The views of a scene show one set of named points, each view turned or mirrored, shifted and resized as a whole, with a little noise and some points left out.

Scene 1
View 1
Bap: [ 36  -1  24 -26  19   0   5  15 -16  11 -36  12 -14  21 -15  40 -11 -29
  -4  15  -7  11 -34  14 -23  11  -4   0  13   2  23  -1   1  27   3  -3
  16  24  -6  24  -8 -14]
mazi: [-20  -7  -1 -12 -22  -7  -9  25 -22 -36  20  17 -34 -24 -12   4 -15 -23
  21 -12  -5  -8   6 -19  64 -17  -7  24  17 -18  11  19 -24  20   1  17
 -10   3 -41 -15 -54 -25]
tize: [  2  11   5 -16 -16  -6 -13   7 -14 -26  -4  -3 -19  -6  -9  13   2 -28
  -6   0  -7  18 -22  -4  10   0 -16  15   4   9   4  18  -7  27  14  -7
  14   8 -30  -9 -49  -6]
Feso: [ -1  -6  -1 -12 -18  -1   4  19 -30 -24   8  19 -35 -18 -14  13 -15 -21
  12   8   3  -5   0  -6  33  -8  -5  18  13  -4  14  15  -9  23   2  11
   2   9 -26  -8 -27 -27]
pida: [ -9 -20   7 -17 -19  -5   8  34 -28 -14  13  36 -49 -20 -21  12 -39 -15
  25   4   6 -20   9  -9  59 -10  -4  28  13 -34  22  18 -30  32 -19  20
 -11  24 -23 -13 -19 -38]
tadu: [ 28  -3  17 -21  -8   3   9  11 -25  -1 -13  18 -31   2 -15  24 -15 -12
  -7  28   6   7 -19  10 -10   8  -7  11   9   7  13   7  -1  32   0  -2
  20  26  -3   6   5 -21]
fafa: [  1  -4  17 -26  -9  -8  -4  25 -21 -14  -3  17 -29  -7 -19  22 -21 -21
  12   1   4   1  -7  -7  33  -3 -10  16   8 -18  19  18 -21  33  -9   9
  -3  23 -28  -2 -26 -22]
Bedo: [ 26   3   8 -18  -8   2   5   7 -24 -10 -10   7 -27   0  -8  20  -4 -20
 -10  21   1   7 -21   5 -11   3  -7  12  10  13  12   8   2  24   9  -5
  23  13 -10   3 -11 -13]
zim: [ 65  -1   2 -17  14   9  29   3 -29  10 -27  15 -14  22  -4  37  -2 -18
 -26  43   5  -3 -36  30 -51   3   9   3  17  34  11 -17  27  12  27  -6
  44  12  19  29  23 -13]
tunop: [ 41  24  26 -36  36  -4  -9  -2   0  13 -54 -17  13  38 -11  43  15 -40
 -21   3 -23  35 -58  22 -56  19 -15 -17   9  19  17  -3  14  21  17 -16
  27  13 -12  36 -37   7]
Zabi: [ 32  -7   8 -21  12   1  15  18 -23   2 -18  21 -21   8 -12  28 -15 -23
   2  16  -5  -6 -19  13  -6  -1   3   4  17   0  18  -3   4  17   7  -1
  19  13  -7  17  -1 -17]
zov: [ 20  14  29 -24 -14  -2 -13   6 -13  -2 -23   0 -22   9 -13  25   0 -21
 -15  12  -1  26 -31   2 -18  14 -20  11  -1  12  12  14  -8  38  -6 -13
  22  25 -12   1 -20  -9]
kade: [ -1   2   6 -12 -34  -6  -3  16 -24 -29  13  14 -42 -18 -13   8 -11 -12
   5  10   8   6  -7  -9  31  -7 -11  25   3   1   8  23 -14  33   2   3
   9  17 -26 -18 -25 -20]
zemu: [  5 -14  14 -20  -8  -5   8  25 -23  -9  -5  23 -32 -10 -18  19 -24 -20
  12   7   4  -6  -5  -1  30  -3  -4  17  11 -19  19  13 -19  33  -9  11
  -3  23 -21  -2 -18 -27]
per: [ 19  23  21 -20 -20  -2 -14   0 -13 -18 -17  -9 -15   3  -8  20  13 -21
 -20  14  -2  32 -34   0 -22  14 -22  10  -4  25   4  17  -3  33   8 -16
  28  19 -17  -4 -31   4]
Gobaf: [ 33  -8 -14 -12  15   7  18   9 -30 -13  -8  18 -12   5  -3  21  -1 -32
  -4  19  -5 -15 -18  10  -2 -13  11   8  26  13   9  -7  15   4  30   6
  23  -3 -11  15 -13 -18]
nop: [ 22   1  -5 -12  -7   5   8   4 -27 -20   2  10 -21  -4  -4  17   1 -25
  -4  17  -2  -3 -19   6   1  -8   1  17  15  21   5   4  10  13  24   2
  22   0 -15   2 -20 -14]
View 2
Gobaf: [  7   2  -6 -24 -35  25  12  16  -4  -9 -11  22 -18  -5  -5 -23  17 -15
 -13   4   8  -8 -16   9 -12   1  -4   2   7   4 -33   4  -1 -17   4 -13
  22  14  -8   6  10 -10]
Bap: [  7 -25   0 -25 -48  42  11  15 -19  -2 -14  12 -16   4   8 -25  14 -17
  -2  -1  11  -3  -5   1  -8  11  -7  -1  13 -11 -36   8   3 -32   7  -9
  16  -6   9   5  -9 -12]
nop: [ -2  10  -9 -22 -26  12  19   4  -1 -17 -10  20 -29 -16 -16 -22  16 -24
 -16  11   1  -2  -8  20 -13  -5  -4   1  -5   5 -33  -9  -1 -16   8 -21
  22  28 -15   9   6 -10]
Bedo: [-16  -7   4 -25 -23  22  21  -1  -5 -10  -9   7 -30 -10 -10 -19  12 -31
   1   2  11  -3   0  20 -10  -4 -10   1 -11   3 -22  -5   9 -24  13 -10
  18  14   2  12  -5  -4]
kade: [-18  12   0  -6 -30 -34  21 -29  27  -2  -8  -9 -18 -35 -38 -39   7 -24
 -11 -11  14 -14 -41  13 -17  -4  27   1 -11  31   9 -36  -2   4 -17  -7
  22  60  -5   9  21  35]
fafa: [-13 -16  11 -16 -45   0   9 -10   8   5 -17 -12  -4 -16  -8 -42   3  -6
   2 -28  29  -8 -30   0 -10   6  16   2   2   6   8 -15   2 -10 -20   6
  18  27  14   2   2  21]
pida: [-15   8  11 -27 -50 -22   4  -3  22   4 -21 -15   9 -27  -9 -41   1  11
   8 -43  46 -21 -45   5 -14   4  34   1   3  26  32 -21 -15   3 -35  26
  26  54   3  -9  33  26]
zim: [ -5   5  -9 -48 -20  70  19  40 -29 -28  -8  31 -44   7  15  -2  12 -28
   4  21  11  -1  40  43   1 -11 -43   0 -12 -15 -40  18  16 -43  37  -8
  23   1 -12   2 -15 -57]
Zabi: [ -5  -6   2 -29 -40  34  11  14  -8 -10 -15  12 -20  -4   8 -23   9 -11
  -1  -4  20  -4  -1  13  -5   3 -10  -1   1  -5 -19   6   3 -25   5   0
  20  10  -3   3  -4 -20]
zov: [-23 -39  14  -5 -28  28  24 -16 -13  -5  -7  -2 -37 -11 -10 -34  10 -39
   3   0  10  -2   1  16  -8  -5  -3  -2  -7 -11 -15 -19  16 -27  16 -18
   8   2  26  16 -30  19]
zemu: [-11  -7   8 -24 -48   3   7  -2   8  -3 -19 -11  -5 -16  -5 -37   2  -5
   3 -24  33 -14 -28   5 -11   6  16   6   1  14   7 -12  -2  -9 -22   9
  21  34   7  -1  10  21]
tize: [ -3 -24   3   0 -29  -3  24 -26   1   0  -6   1 -28 -21 -26 -37  17 -39
 -17   1  -3   0 -28   2 -17  -3   9  -1   2  11 -30 -28   4 -17   5 -25
  11  18   3  20  -6  34]
mazi: [ 19   9  -9  -4 -53 -34  11 -10  26  13 -19   2  14 -28 -21 -49  15  -3
 -17 -20   9 -12 -66 -14 -20   8  37   4  23  27  -9 -17 -24  10 -39  -8
  21  48 -15   5  37  32]
tunop: [ 17 -68   3  -4 -35  66  26   4 -38  -3  -9  24 -38  17  12 -33  24 -44
  -7  23 -11  10  17  -4  -5   2 -26  -3  16 -35 -71   8  23 -58  38 -40
   0 -46  27  24 -47  -5]
Feso: [ -5   6   0 -18 -41 -16  16  -6  16   0 -16   0  -8 -27 -19 -36   7 -12
  -8 -17  16 -13 -39   4 -18   3  18   2   2  21  -3 -16  -7  -1 -16  -1
  22  38  -5   7  19  22]
tadu: [-19  -9   9 -35 -30  31  14   7  -9 -11 -13   0 -29 -13   3 -23   5 -20
   7  -9  27  -8   4  23   1  -1  -9  -2 -14  -1  -4  -6  12 -28  12  -2
  21  16   9   3 -16  -6]
View 3
zim: [  7 -17 -22 -10  29   2 -35  17   1  13   5 -11   5 -32 -27   8 -22 -29
  19   8 -34   1  -7  -3  20  -6  -6  -2 -25  26  24  29  14 -11   8  -4
  25 -12  20   3 -26 -29]
fafa: [-13 -19   3  -1   5 -12  -5  10   8   6   6 -27  -4  23  17  -3  11   3
 -13 -23   9   7  -2   7   3   3  -8 -10  -9 -10   4  18  -4  11 -11  17
 -10  -6  12   3   0   3]
pida: [-31 -14   2   9   7 -17   4  11   4  -6   6 -32   1  33  20   1  23   8
 -20 -24  18   4   5  22 -12   0 -10  -3   3 -18  11  13 -17  -3 -11  14
 -26   5   9   1  14  -1]
Feso: [ -9 -13   4   0  10 -12   3  -1  13   9   1 -32   2  25   9   2  11   3
 -13 -12   3   1   0   9   0  -1  -9  -7  -8 -11   2  10  -3   1 -15   3
 -13   9   9   5  -2   2]
Bedo: [  2 -15  -2  -8  17  -8 -16   5  10  15   7 -22   3   0  -5   4  -9 -10
   3  -6  -8  -2  -1  -2  14   0  -7 -10 -21   5   5  16   8   6  -9   6
  13  -4  16   2 -17  -4]
nop: [  7 -15  -2  -9  18  -6 -11  -5  14  18   2 -25   5   7 -13   8  -6  -6
  -1   2 -18  -5  -5   1   9  -2 -10  -4 -24   3   5  14   6  -1  -9  -7
   0   6  12   6 -14  -4]
kade: [ -7  -7  14  -2  13 -18   4   1  16   7   8 -36   3  25  12   5   7   5
 -11 -11  10  -3   6   9   9  -2  -7  -9 -12 -14   0   7  -2   7 -20   6
  -3   9  10  -2  -4  15]
zemu: [-17 -19  -2   1   9 -12  -5   9   2   2   7 -27  -1  20  12   0  12   0
  -9 -19   5   4  -2  10   0  -2  -9  -5  -4  -8   8  17  -5   2 -10  13
  -8  -3  12   1   3  -2]
mazi: [ -5 -16   1   7   5  -6  11 -21  21  16   5 -29  -5  41  14   2  26  17
 -22 -19   4   3  -4  12 -11  -1 -18  -2  -6 -17   0   6 -10  -1 -20  -3
 -41  11   7  20   9   9]
tadu: [  0 -12   5  -8  15 -15 -16  12   9  10   5 -23   4   2  -2   3 -10 -11
   3  -8  -5   2   1  -3  17   3  -5 -14 -20   3   7  18  10  12  -8   9
  21  -3  15  -3 -17   3]
per: [ 15 -18  13 -18   9 -11 -15   1  19  24  10 -28  -3  -1   2   1 -14  -8
   0  -8  -9   2   4 -16  27   7  -6 -22 -35   2  -7  17  18  27 -16  12
  28  -6  18   2 -25  15]
Gobaf: [  7 -19 -12  -4  18   1 -14  -5  11  21   5 -16   2  -2 -18   6  -2  -8
  -1  -2 -25  -2 -10   2   4  -4 -12   1 -17  11  12  19   5 -12  -6 -10
 -10  -2  12  15 -14 -18]
tunop: [ 27 -38 -11 -20  -1  13 -38   0  14  29  11  -6 -11 -28  -6  -5 -26 -21
  10 -13 -32  21 -13 -35  25  17 -13 -27 -37  16  -6  34  24  36   3   8
  23 -31  29  20 -31  -7]
Zabi: [ -4 -22 -12  -5  14  -1 -21  11   5  11   5 -18   0  -3  -7   1  -5 -11
   1 -13 -13   6  -6   0   6   2  -9  -6 -14   7  14  25   3  -2  -1   3
   2 -10  14   7 -11 -18]
tize: [ 10 -17  11 -10   6 -10  -4 -11  22  22   6 -29  -4  16   7  -1  -3  -1
  -7  -9  -3   2   1  -7  15   4 -10 -16 -24  -9 -10  11  11  21 -18   3
   3   2  12   9 -14  15]
Bap: [  4 -28 -11  -6   9   6 -24   5   7  17   9 -14  -3  -5  -5  -2  -8 -12
   0 -16 -20  11 -12 -10  11   5 -12  -7 -17  10   8  28   9   8   1   7
   2 -17  21  15 -11 -13]
View 4
kade: [  7   2  12  12  16  15  11   2   1  -4   0  12 -17 -29  13 -15   1  14
 -17  18  -3 -17  14 -27  -5 -18   7   4 -16  11  -1  -2   3  14   0   7
  -6  12  -8   2   5  -2]
mazi: [ -4 -10  19  11   3  15  10   4  -1   4  12   6  -2 -33   2 -28   6  10
 -37  29   6  -8   5 -34   5 -17   2   3   7  18   0 -21 -10  -9 -22  -9
 -23  38   5  -7   3   6]
per: [ -1  28   2  26  16  -3   5   5  -6  10 -10   7 -33  -1  -3  11  -9  25
   2  -3   0   5   0 -23  -3  -4  14  -2 -11   6 -17  30   0  14   8  12
  17 -16 -14  12   9  -8]
zemu: [-16   6   5   3   8  10   3   3   3  -2  -8   5 -13 -24   5 -14   7 -11
 -16  18 -15 -14  11  -9 -12 -14   6   3  -8   7   6  -7   1   8  -8   3
 -11  13  -7   3   1   4]
Feso: [ -5  -1  13   9   5  14  10  -1   2   0  -2  10 -10 -25   6 -17   4   6
 -19  17  -4 -13   6 -23  -9 -16   5   3  -6   7   1  -7  -1   7  -8  -4
  -9  16   1   1   4   4]
nop: [ -5   4  17  17   0   5  12 -13  -2   4  -2   4 -13  -6   1  -5  -2  17
   4  -2  -5   1  -3 -23  -7 -16   4   7  -8  -2  -6  16  -4  11   1 -18
   9  -5  12   4   7   7]
Gobaf: [-24   1  18  12  -7   5   9 -21  -1   7  -2   0  -4  -5  -6  -5   2   6
   8  -6 -12   4 -11 -10 -11 -15  -3   8   0  -3  -3  17 -13  11  -5 -34
   7  -4  21   3   7  16]
Zabi: [-30  12   6   6  -4  -3   3 -10   2   3  -9  -2 -13  -3  -6   0   0  -6
   6   2 -19  -1  -4  -1 -18 -13   3   5  -5  -3   5  12  -6  12  -3 -16
   1  -6   8   5   3   8]
zov: [-11  27  -1  18  12  -3   2   5  -2   7 -12   2 -34  -4  -4  11  -4   9
   1   2  -7   5   4 -12 -15  -3  13   1 -11   4  -4  25  -2  13   7  15
  11 -13 -14   9   6  -5]
pida: [ -9  -5   8  -5   6  21   7   3   8  -9  -4   7  -7 -40  11 -28   8 -14
 -27  35 -12 -28  18 -13 -10 -22   2   4 -10  13  18 -29   1   5 -15   4
 -26  30  -5  -1  -2   7]
tadu: [-19  16   2   9   8   4   4  -8   3   1 -19   2 -19  -7   2   3  -1  -4
   6  -2 -18 -10   3  -2 -18  -9   8   4 -16  -5   3  17  -1  19   5  -1
   5 -11  -2   9   5   4]
tunop: [-39  43 -11  28  -6 -24  -8   9 -11  26 -15  -9 -34  24 -33  29  -8   6
  12 -11  -3  33 -11  -2 -13   6  11  -2  10   1 -19  52 -18   1   2  -1
  24 -27  -1  10   8   4]
zim: [-32  15   5  11  -8  -7   3 -32   4   8 -19  -8 -16  15 -11  11  -4  -1
  36 -23 -28   7 -16   9 -24  -8  -1  13 -11 -19   4  36  -5  26  13 -34
  22 -34  23  14  10  16]
tize: [ -1  14   8  25   9   6   6   9  -5   9   0   6 -23 -12  -1  -1  -3  21
 -13   9   5   5   3 -32   1  -6  13   3  -5  11 -14  15  -1   3  -4   9
   3   4  -7   4   5  -2]
View 5
Bedo: [ -1  -9 -13  20  -6 -20   9  -4  -8  12   0  15  19   4   8 -17 -21  -5
  11   9   8  -4  16  12   7  -6  -7 -12  -2  -5  12   3 -18  -6  -2  -9
  23  -1 -12  12   1  -3]
zov: [-10  12   4  11   1 -12   9  -8  17  -1  11  19   6  23 -11  -9 -31  -3
  13   7  -1  13  26  32  10  11   3  -5  -6   2   3  13  -8  -4   0  -9
   5 -13  -5  13  -5  10]
Bap: [ -8  12  -2  13  14 -11 -11 -32   2  12  12  19  19  11  -1 -20  -1  -3
  24  -3  10  13  14   3   1  21   3 -15  10 -17   9  -3  -2  12   2 -10
   0   9  -7  20   9  -1]
tadu: [  1 -11   3  16   3  -4   8 -13  -1   5  20  29  15  19 -11 -23 -18   2
  29 -10   7  -4  20  17   1   4  18  -4  -7 -11  -2  -3  -4  -3  -3  -2
  10   0  -2  15 -13  -9]
per: [ -7  13  -3  18  -1 -26  14   0  18  -4  -1  17   6  15  -8  -5 -45  -6
   0  18   1  16  27  30  12   1 -10  -4  -9  11  12  12 -22 -10  -2 -16
  12 -19 -12  13  -1  13]
tunop: [-28  51  -2  15  28 -45 -22 -44  27   1  -2  24   8   1   1   3 -37  -6
   8  19  13  56  21  16 -12  45  -5 -16  10  -4  15  -8 -16   8   4 -24
 -26   1 -16  29  20  20]
nop: [  2 -18 -16  23   4 -19   9  -2 -15  12   0  17  23  -2  12 -19 -18  -2
  19   7  13  -9  15   2   3 -14  -1 -12  -2 -12   9  -7 -19  -7  -3  -6
  23   6 -11   9   2  -9]
Feso: [ 10 -22 -15  14 -24  10  13  12 -18  17   3   5  19  16   8 -31   4  -8
  19  -7  -1 -39  12   1  23 -16 -13  -9   9 -14   4  16   3   4  -1   1
  36 -10  -1  10  -1  -8]
fafa: [  8  -8  -4   6 -25  17   9   2  -1  10  17   5  12  32  -3 -21   5  -5
  20 -10  -6 -31  18  13  27  -4 -11  -6  15 -14   2  23  12  14  -3   1
  26 -14   3  12  -6  -1]
Zabi: [ -2  -9  -5  16   6  -4   2 -25  -9  13  17  26  19  11  -6 -26  -3   0
  31  -6  13  -3  17   4  -2  11  15 -11   2 -21   1  -7  -4   6  -3  -3
   6  10  -4  14  -4 -14]
zemu: [  9 -18  -7   9 -21  21   9   1  -6  16  20  10  12  30  -5 -31  10  -1
  26 -15  -4 -33  14   5  23  -6  -4  -6   8 -15   1  20  11  12  -3   5
  26  -9   3  13  -6  -6]
Gobaf: [ -2 -19 -16  25   9 -20  -3 -18 -22  22  -1  22  28  -8  14 -24  -1  -6
  26   2  15  -3  10 -10  -7   0  -1 -16   6 -27   9 -15 -12   1   1  -9
  17  20 -13  18   6 -16]
tize: [  0   4 -10  15 -15 -17  11  11   1   6  -5   3  14  14   1 -15 -20  -8
  -3  14   1 -10  18  15  26 -12 -25 -10   8   2  12  18 -11   1   1 -12
  25 -18  -9  10   7  10]
mazi: [ 21 -22 -27  13 -40  12   9  17 -25  30  -7 -17  23  17  20 -33  30 -11
   8  -5  -2 -54   3  -9  36 -23 -38 -13  27 -18  13  27  11  26   0   2
  40 -13  -4   7  10  -5]
zim: [-13 -12  -2  24  42 -31  -5 -44  -9  12  13  49  27  -9  -4 -21 -32   3
  40   4  27  32  19   2 -29  14  37 -10 -17 -23   3 -33 -25 -17   0  -9
  -9  34  -9  19  -7 -22]
pida: [ 20 -33  -6   5 -35  45  19  13 -16  23  23   2  16  36  -8 -37  29   0
  31 -24  -9 -61  12   4  34 -20  -8  -9  18 -18  -2  27  25  19  -5  13
  38 -13  10   8 -13 -16]
View 6
kade: [ 28   2   8 -25 -28 -28 -40  -2 -11   0 -12  24  12 -41  12  -2  -2   2
 -15 -12  16 -19   5 -40  17 -15   9   7 -24  21  25  16 -10  19   2   9
  -2  -3 -22 -15  16 -16]
zov: [ -1  12 -14   5  12   9  -7   3 -21  19 -16  18   3 -11   9  17  -6 -17
  -6   4  19 -21   1 -14   8 -14   1  -4 -32 -10   4   5  25  14 -15  36
 -14 -15 -24 -16  24 -15]
fafa: [ 17  15   6 -13 -25 -17 -22   5 -13  -2 -11  26  -3 -43  22   1 -11  10
 -10   1 -12  -8  -3 -31  15  -8  -1   3 -27  15  12   5 -22  14   4  14
 -27   1 -31 -22  28 -17]
pida: [ 32  21  29 -36 -54 -34 -35  10 -11 -14  -4  18  -3 -76  34  -9 -11  31
  -2  -8 -20  -7  -4 -47  24  -8  -1   4 -30  43  14   5 -42  14  23  -7
 -24   7 -29 -29  28 -21]
Bedo: [  0   1  -2  -7   8   1 -16  -4 -23   6 -13  -2  10 -30   5   4  10 -13
  -2   5  10  -6  -4 -11   8 -19 -16  -3 -23  -4   4  -5  20  11  -2  25
  -6 -10 -25 -12   6   3]
Feso: [ 25   3  10 -26 -33 -30 -35  -4 -12 -10 -10   6   6 -50   7  -4   2   7
 -11  -1  -3  -6   1 -35  18 -14  -1   6 -15  17  19   6 -16  10   9  -1
 -15   5 -25  -9  15  -8]
mazi: [ 42  -2   9 -30 -56 -54 -36 -20  -6 -19  -7  10  -4 -46  -1 -16  -2   1
 -22  12 -16   1   9 -38  20  -4   8  17  -1  20  28  20 -54  -9  18 -10
 -33  21 -27  -6  26  -6]
zemu: [ 13  17   8 -20 -26 -15 -25   6 -18  -5 -10  12   0 -52  22   0  -5  13
  -1   2 -13  -5  -4 -29  19  -8 -10   2 -27  18   5  -4 -19  13  10   7
 -21   5 -29 -25  17 -15]
Gobaf: [  0  -3   6 -13   5 -10 -17 -15 -31 -13 -10 -28   6 -43  -8 -10  20 -14
  -4  30  -6  16  -7   3   5 -20 -34   7  -5  -7  -4 -15   7  -8   7   7
 -12   2 -15   0 -12  24]
tunop: [-27   0 -38  27  48  25  15 -17 -30  17 -15 -11   2  24 -20  19  11 -49
 -15  42  17   0   2  18  -6  -9 -17  -7  -3 -45 -15  -6  35 -13 -19  43
 -25 -15 -17   5  15  12]
Zabi: [ -7  10   2  -4   9  11 -12   4 -29   1  -9  -9   3 -44   9   1   7   1
   7  18 -15   4  -9   0   6 -16 -28 -10 -20  -2 -12 -16  12   4   4  19
 -20  -2 -24 -14   3   7]
per: [ -1   2 -21   3  18   2 -17   2 -17  20 -17  16  12   7  -4  19  -2 -29
 -17   6  33 -19  10 -17   8 -17   5  -2 -21 -20   9  15  30  16 -21  34
  -5 -18 -25  -6  22 -10]
tize: [ 20  -2 -11  -4 -12 -18 -26 -12  -9   5 -17  18   8 -10  -3   9  -3 -25
 -27  10  21 -16   9 -27  14 -11  11   2 -13  -4  21  21  -5   4 -10  19
 -10  -6 -23  -2  27 -11]
Bap: [-15  13  -8   2  11  12   3   0 -21   2  -8  -6  -5 -26   5   4   1 -12
  -1  28 -12   5  -4   1   5 -11 -26  -4 -14 -13 -13 -15   8  -2   1  24
 -32  -5 -27  -9  15   7]
zim: [-26   8   1   0  50  31  -2   4 -46   6 -14 -33  15 -39  -5   1  23 -18
  13  26   7  16 -20  27  -2 -28 -49  -9 -24 -22 -23 -36  56   7  -4  27
   5 -17 -19  -7 -25  30]

Which points are out of place in each view (at most two, in the order of its rows)? Write none if all are in place.
view 1 | Bap, mazi
view 2 | Gobaf, kade
view 3 | tadu
view 4 | none
view 5 | Bedo
view 6 | tunop
